A landscape with many valleys, sampled at points; each row gives a point and its height.
From any point a ball rolls to the lowest of the 2 points nearest to it. It stops when none of these is lower. Distance is the straight distance between rows; heights are no part of it.
q826: [109 110 106 127  84 156 114 150 120 163 133 111 130 140 105 109  86 131
 161 156 132  80  93 133  75 144 145  74 140  98 110 138]  (h 655)
q194: [159 155 129 131  96 139 117 111 142 156 132 150 178  99 123 169 102 124
 145 153 165 155  81 173 127 109 106 116 116  96 116  91]  (h 388)
q926: [195 177 158 175 124 153 110 112  70  69 128 178 176 134 141 165 131 132
  71  89 156 183 167 161 176 116 109 139 100 148  79 112]  (h 850)
q888: [ 66  84 114 118 107 146 122 147  83 129 119  81  52 141 149 102  90 104
 174 123  81  70 136 126  46 175 129  92 151 148  86 164]  (h 666)
q979: [181 128 132 128 127  52 136  89 142 190 124 113 124  88 130 190 115 159
 105 124 121 116 111 152 145 162  97 115 146 108 121 139]  (h 731)
q842: [160  80 123 168 123 115  97 186  80  93 133 147  82 158 143  71 153 118
 153 124  91 105 132 117  69 150 143 121 144 119 118 158]  (h 550)
q225: [117  86  98 117 114  78 137 135 130 164 109 105  70 124 131 100 157 132
 149 129 110 151 142 106  82 159  97 129 202 116 139 131]  (h 587)
q500: [155  95 172 117 101 147 136 113  95  97 128 132 135 147 104 106 101 137
 152 123 114  80  93 188 114 154 171  98 136 127  87 147]  (h 698)
q998: [ 74  89 159  93 101 150 154 119 140 141 111 121  95 161  84  67 111 100
 170 128 132 135 117 129  87 155 128  96 206 105 108 106]  (h 595)
q67: [171 108 158 124 155  81 144 106 131 121 108 131  82 115 126 126 150 150
 115 108  97 107 120 163 159 161 123 124 165 142 115 155]  (h 544)
q945: [133  73 134 150 147  63 123 132 104 152 114 114  29 109 155 125 133 134
 136 100  71  93 157 115  95 195 115 122 128 149 135 176]  (h 473)
q9: [138 114 126 116 156 148 134 122 137  71 116 149 147 117 153 116 147 148
 127 125 116 111 132 129 148 109 163 138 105 161 143 120]  (h 675)
q930: [133 104  80 130 140  83 122 135 124 167 137 114 111 104 149 151 133 148
 119 128 123 111 142 105 124 144 134 131 103 137 170 144]  (h 642)
q316: [105 102 130 119 178  88 169  99 162 126 109 131  67 101 136 142 160 129
 146 105  99 153 162 117 147 143 128 137 125 176 169 140]  (h 427)
q546: [168 181 119 135 153  79 118  87 133 167 162 100 158 124 132 190 116 107
  69 113 166 168 158 112 187 101  95 175 112  91 127 109]  (h 506)
q52: [111  78 123 132 117 144 138 149  96 108 118 152  73 111 128  97 116  92
 193 119 119 126 132 140  59 151 152  93 125 143 141 136]  (h 679)
q588: [158 165  83 121 113 114 103 161 150 161 138 113 161 146 127 100 164 145
 120 161 135 134 107  91 120  99 119 153 170  93 145 134]  (h 505)
q750: [111 131 107 100 139 108 154 102 157 146 123 139 143  93 133 170 125 135
 130 136 152 163 122 143 147 116 116 135 120 136 165  97]  (h 215)
q900: [160 160  82 153 110 157  91 207 113 147 155 114 155 133 113 126 130 153
 114 161 109  70  74 103 108 110 104 116  73 108 132 172]  (h 437)
q763: [162 128 142 144 147 148 136 110 121  68 119 165 167 104 156 152 132 130
 102 113 146 136 137 144 169  99 139 144  74 161 137 105]  (h 636)
q437: [133  74 126 172 140  52 112 140  85 168 143 131  50 118 146 158 112  98
 104 108 110 101 188  90 120 188 124 120  91 120 155 178]  (h 398)
q713: [114 163  89 106 124 165 125 132 179 129 130 118 188 106 150 124 134 148
 122 148 152 135 105 106 142  73 119 162  84 131 171  98]  (h 175)
q720: [147 138  72 176 126 142  96 210  94 140 160 134 140 123 124 148 117 133
  99 146 113  76 105  91 118 115 105 112  30 134 160 174]  (h 395)
q769: [175  91 109 149 111  48 135 127 105 193 130 131  97 102 118 171 117 123
 121 122 127 124 124 133  96 167 100  95 152  95 134 143]  (h 692)
q404: [137 165 120 129 102 188 104 143 160 115 131 114 201 104 144 110 121 150
 117 151 150 104  77 131 136  66 115 146  59 122 133 107]  (h 264)
q315: [ 89 133  73 110 124 144 142 132 160 145 134 131 156 100 138 140 130 125
 143 143 159 157 131  93 130  88 135 146  88 142 195 101]  (h 31)
q703: [111 161 110  90 134 100 168 108 165 165 122 151 143 118 112 167 138 129
 127 148 159 195 114 137 130 119  96 145 174 107 140  99]  (h 331)
q878: [180 105 121 197 131  85  98 173  67 137 156 153 128 138 123 141 126  93
  91 129 141 108 155 104 135 127 137 124  78 106 150 164]  (h 441)
q339: [164 123 148 178 128 120 128 111  84 105 146 164 159 130 102 180 115  74
 107 128 176 193 165 153 155  96 137 124  77 125 136  97]  (h 415)
q5: [147 118 144 143 134 132 145 123 100  91 119 196 138 133 108 145 150  88
 133 126 153 196 141 151 130 114 143 122 125 136 136 107]  (h 521)
q660: [138 155 192 113 113 193 150  99 116  57 111 164 153 156 101 128 126 142
 125 119 134 149  99 201 152 145 153 129 152 141  53 116]  (h 746)
q507: [ 45 148  85 102  93 174 103 144 153 195 143  55 149 145 118 101  92 154
 149 159 124  73 107  77  95 126 149 115 134 120 134 137]  (h 340)
q394: [ 88 119 177  87 133 165 168  78 161  99 115 125 138 120 109 147 102 151
 144 129 128 120  85 199 170 142 142 116 133 143 106 102]  (h 530)
q207: [ 59 115 132 107 114 153 118 154 148 111 129 117 108 175 127  36 149 125
 167 148 116 137 142  79  88 124 150 133 197 126 141 116]  (h 447)
q936: [190  82 138 178 125 101 108 168  65 103 135 178 107 142 129 107 150  92
 134 116 124 130 145 124  93 139 155 119 109 127 137 156]  (h 529)
q712: [101 114 133 110 123 144 156 129 140 111 112 178 120 127 103 112 140 102
 161 141 157 183 122 143 105 125 140 114 157 125 146 102]  (h 486)
q452: [161 106 115 140 123 105  90 167 103 112 136 109 117 171 145  69 154 154
 130 143  87  80 118 115 103 135 149 122 177 106 105 157]  (h 512)
q88: [ 82 155 167  92 118 198 114 114 164 118 122 127 195 171 103  87 105 136
 125 153 159 127 102 134 140 105 164 128 144 115 110  89]  (h 440)
q946: [199 195 126 122 144 113 105 109 125 112 123 129 175 113 167 144 132 171
  65  97 137 123 129 145 183 116  92 151 144 120  83 123]  (h 798)
q450: [171 152  96 158 106 122 103 155 122 181 165 124 173  89 121 184  97 123
 123 144 142  96  85 132 121  99  82 128  45  97 139 136]  (h 242)
q912: [ 74 123 159  90 172 141 194  81 189 106 100 121  96 124 106 142 138 159
 139 123 103 126 111 177 176 134 125 141 157 164 115 139]  (h 507)
q340: [133 114 135 119 101 149 124 123 120 131 127 130 150 131 115 116 100 146
 148 147 133  94  93 165 112 136 158  96 132 113 116 125]  (h 678)
q10: [145  75 164 139 158  84 154 111 137 128 104 115  31 116 124 109 144 123
 153  93  73 114 134 161 113 179 112 118 156 157 134 173]  (h 509)
q96: [ 66 117 200  79 136 184 166  87 152  86 121 124 152 163 102 104 110 125
 153 109 114 111 105 169 166 138 172 118 136 156 100 118]  (h 503)
q821: [142 148  91 131  88 132 114 132 148 194 143 121 163  89 116 175  99 126
 158 157 152 128  81 138 103 106  95 114  93  94 150 116]  (h 318)
q642: [ 72  93 144 117  79 177 119 140 113 157 127 112 123 159  87  81  81  95
 174 134 142  99 113 124  69 154 162  71 162 104 104 118]  (h 630)
q929: [113  79 127 154 156  57 142 107 107 165 144 115  55 108 132 168 120  85
 122  99 119 139 207  90 138 161 136 121  85 137 176 148]  (h 286)
q377: [190 180 135 166 125 109  99 104 112 145 156 135 184 109 134 190 106 100
  90 118 172 165 139 150 171  89  76 146  90 103  97 100]  (h 386)
q658: [133 125 114 117 167  52 144 132 139 137 122 134  95 146 129 120 194 123
  98 117 115 182 162  90 149 139 111 163 190 123 149 133]  (h 371)
q460: [150 128  76 162 114 131  85 206  98 133 146 113 128 157 135  94 142 154
 123 160 100  74 100  95  97 127 134 114 123 112 124 176]  (h 474)
q457: [195 128 176 173 148  93 109 121  88  84 135 157 130 132 152 144 134  97
  64  95 135 112 199 106 196 131 154 146  80 124 137 150]  (h 450)
q691: [194 181 167 157 133 143 129 105  82  71 120 182 149 120 129 164 128 154
  84  82 142 169 141 185 182 149 102 127 144 143  62 118]  (h 813)
q758: [ 84 125 195  92 118 198 117 110 133  99 123 129 193 192 103  77 115 122
 135 121 133 106 110 141 150 123 187 119 140 129  95 112]  (h 472)
q246: [104 106  51 148 127 105 111 167 103 164 137 111  83 108 150 144 123 128
 140 134 119 105 141  89  84 146 130 116 110 143 157 162]  (h 602)
q594: [167 107 119 124 117  70 146 129 129 162 113 136 108 129 112 130 152 120
 127 131 135 162 116 134 105 148  96 112 203  93 124 123]  (h 641)
q558: [159 131 190 156 159  95 140  75 114  86 138 133 107 130 133 175 106  90
  55  93 154 131 215 111 224 128 144 141  71 120 131 123]  (h 567)
q253: [ 76 157 149 106 100 203  91 137 166 159 138  98 202 159  96  84  96 137
 133 154 151  91  92 108 130  97 159 119 121 106 127 101]  (h 408)
q569: [169 124 185 122 115 170 135 104 103  46 117 158 145 135 116 117 125 141
 135 119 124 120 106 196 137 142 171 122 120 156  85 132]  (h 723)
q173: [192 178 136 115 143  79 119  86 141 157 125 112 149  95 159 184 123 173
  67 103 130 121 125 151 188 139  82 149 145 114  98 125]  (h 767)
q218: [ 85  83 165  98 122 139 175 107 141 121 105 114  65 147  94  80 124 103
 184 111 102 132 119 162 100 162 120 103 185 139 117 132]  (h 565)
q647: [ 76 156 102  98  98 190 103 140 170 171 141  84 173 126 112 106  96 153
 147 161 143  84  85 101 112 104 142 127 102 112 150 117]  (h 376)
q537: [108 104 124 109 150 165 122 143 142  77 122 125 117 135 159  85 141 139
 166 129  94  98 146 104 116 115 181 128 112 171 152 132]  (h 700)
q637: [182 109 144 189 142 110 104 147  81 100 149 154 153 125 144 153 117 102
  76 114 144  95 169 107 164 114 152 142  43 129 152 148]  (h 334)
q216: [108  95 114 128 144 147 138 143 124  90 117 151  86 105 155 110 133  99
 185 118 103 123 159 108  91 124 171 109 100 174 171 131]  (h 709)
q441: [132 131 135 126 181  64 154 108 130 129 136 143 110 143 117 160 158  92
  89 107 146 190 182 104 177 121 125 152 144 118 148 123]  (h 214)
q262: [ 83 163 142  75 130 142 176 117 172 134 110 168 135 137  93 135 135 133
 131 157 157 183 105 146 124 127 114 133 192 106 119  93]  (h 410)
q75: [ 74 138  98 119  92 158 103 169 147 152 133  97 127 163 115  52 141 130
 153 163 134 123 122  68  83 117 140 127 189 103 143 118]  (h 404)
q649: [152 141 145  96 147 110 142 109 139 107 115 125 130 141 130 117 149 167
 107 128 110 116 110 158 158 133 133 133 187 130  98 133]  (h 578)
q261: [114 110 151 134 200  82 176 104 162 108 113 149  73 128 128 161 171  93
 121  91 105 177 188  96 182 130 136 147 123 163 164 136]  (h 362)
q360: [106 169  74 125  88 148 105 179 157 176 143 100 140 136 110  83 154 136
 148 172 140 138 101  70  98 100 119 140 156 100 169 130]  (h 454)
q112: [163 133 108 135 148  76 114 110 127 167 143 109 149 109 147 175 132 133
  84 115 146 130 147 103 168 117 116 160  87 117 166 127]  (h 593)
q593: [ 84  88  88 128 120 126 126 147  92 137 118 111  47  97 150 128  99 115
 163 130  98  92 141 125  50 165 128  96 122 163 121 159]  (h 643)
q57: [100 117  93  92 142 110 120 115 157 146 123  71 122 138 158 100 151 190
 134 148  91  97 131  99 126 135 151 146 152 149 144 140]  (h 342)
q342: [121 192 141 110 108 185 123 119 165 127 121 164 190 119 121 150 115 130
 128 159 175 177  87 161 135  98 107 140 133 103  99  74]  (h 453)
q176: [184 162 149 195 112 146  96 113  88 119 158 139 192 117 122 184 109  88
  85 124 173 171 150 153 162  76  97 143  46 124 116  94]  (h 266)
q514: [ 33  84 152  97 104 165 138 124  98 142 127  77  85 154 134  92  89  88
 192 101  90  73 139 123  81 166 162  87 143 152 100 159]  (h 686)
q545: [ 96  94  84 144 132  70 114 151 119 147 119  96  49 120 160 101 170 128
 150 116  92 144 173  75  80 160 109 147 170 138 150 136]  (h 539)
q943: [174 189 127 150 101 186  95 132 137 101 131 135 215 109 149 126 137 140
  96 129 159 139  98 144 150  59  90 152  67 131 102 100]  (h 339)
q168: [155 145  90 180 128 121 108 176 102 162 180 112 157 110 114 179 100 108
  91 136 145  95 122  99 140  92  94 136   6 115 163 148]  (h 324)
q974: [178 165 114 112 118 113 108 132 145 141 125 117 170 141 131 121 140 154
 114 153 136 125  98 134 132 108 117 132 178  97 108 127]  (h 548)
q495: [113 192 134 115 135 178 137 113 155 101 124 163 199 106 152 168 121 130
 107 139 175 198 113 153 150  86  90 163 100 125 102  68]  (h 513)
q139: [ 54 104 102 120 121 124 109 148 137 115 121  84  66 145 161  59 160 131
 176 134  84 124 158  73  74 134 134 141 185 146 139 126]  (h 489)
q49: [107  73 166 127 137 123 158 124 126 111 105  91  30 134 119  76 128 100
 196  93  69 114 136 157  73 173 109 114 168 148 120 153]  (h 538)
q484: [137 197 163 120 139 183 152 109 112  63 108 173 160 137 125 150 133 168
 103 110 138 168 117 190 161 134 112 134 162 135  45 103]  (h 774)
q518: [ 94 126 151 105 197 110 193 103 190 104  96 134  62 132 113 128 177 147
 130 114  85 153 139 142 161 135 111 161 174 172 129 158]  (h 477)
q80: [ 57 134  92  75 108 135 126 103 164 184 123  55 137 146 132 101 121 181
 147 156 114 102 125  85 106 140 146 136 164 139 138 125]  (h 290)
q47: [115 164 129 111 159 164 163 110 156  71 111 165 182 109 155 164 142 137
  94 120 157 174 130 134 167  83 121 160  96 150 122  76]  (h 574)

For each start below, name the point where the ball stops.
q998 | q929
q495 | q450
q912 | q441
q394 | q80
q712 | q315
q691 | q929
q842 | q450
q649 | q929
q930 | q176
q173 | q75

Call two points neighbours if one is among the 2 nearest of the other. Go from one point of each pair to the other, from neighbour to neighbour, staying as low as possible. Name the highest point that can't be avoided.
q75, q929 | q649
q315, q246 | q930
q450, q315 | q495
q315, q176 | q5
q637, q176 | q842
q441, q80 | q394
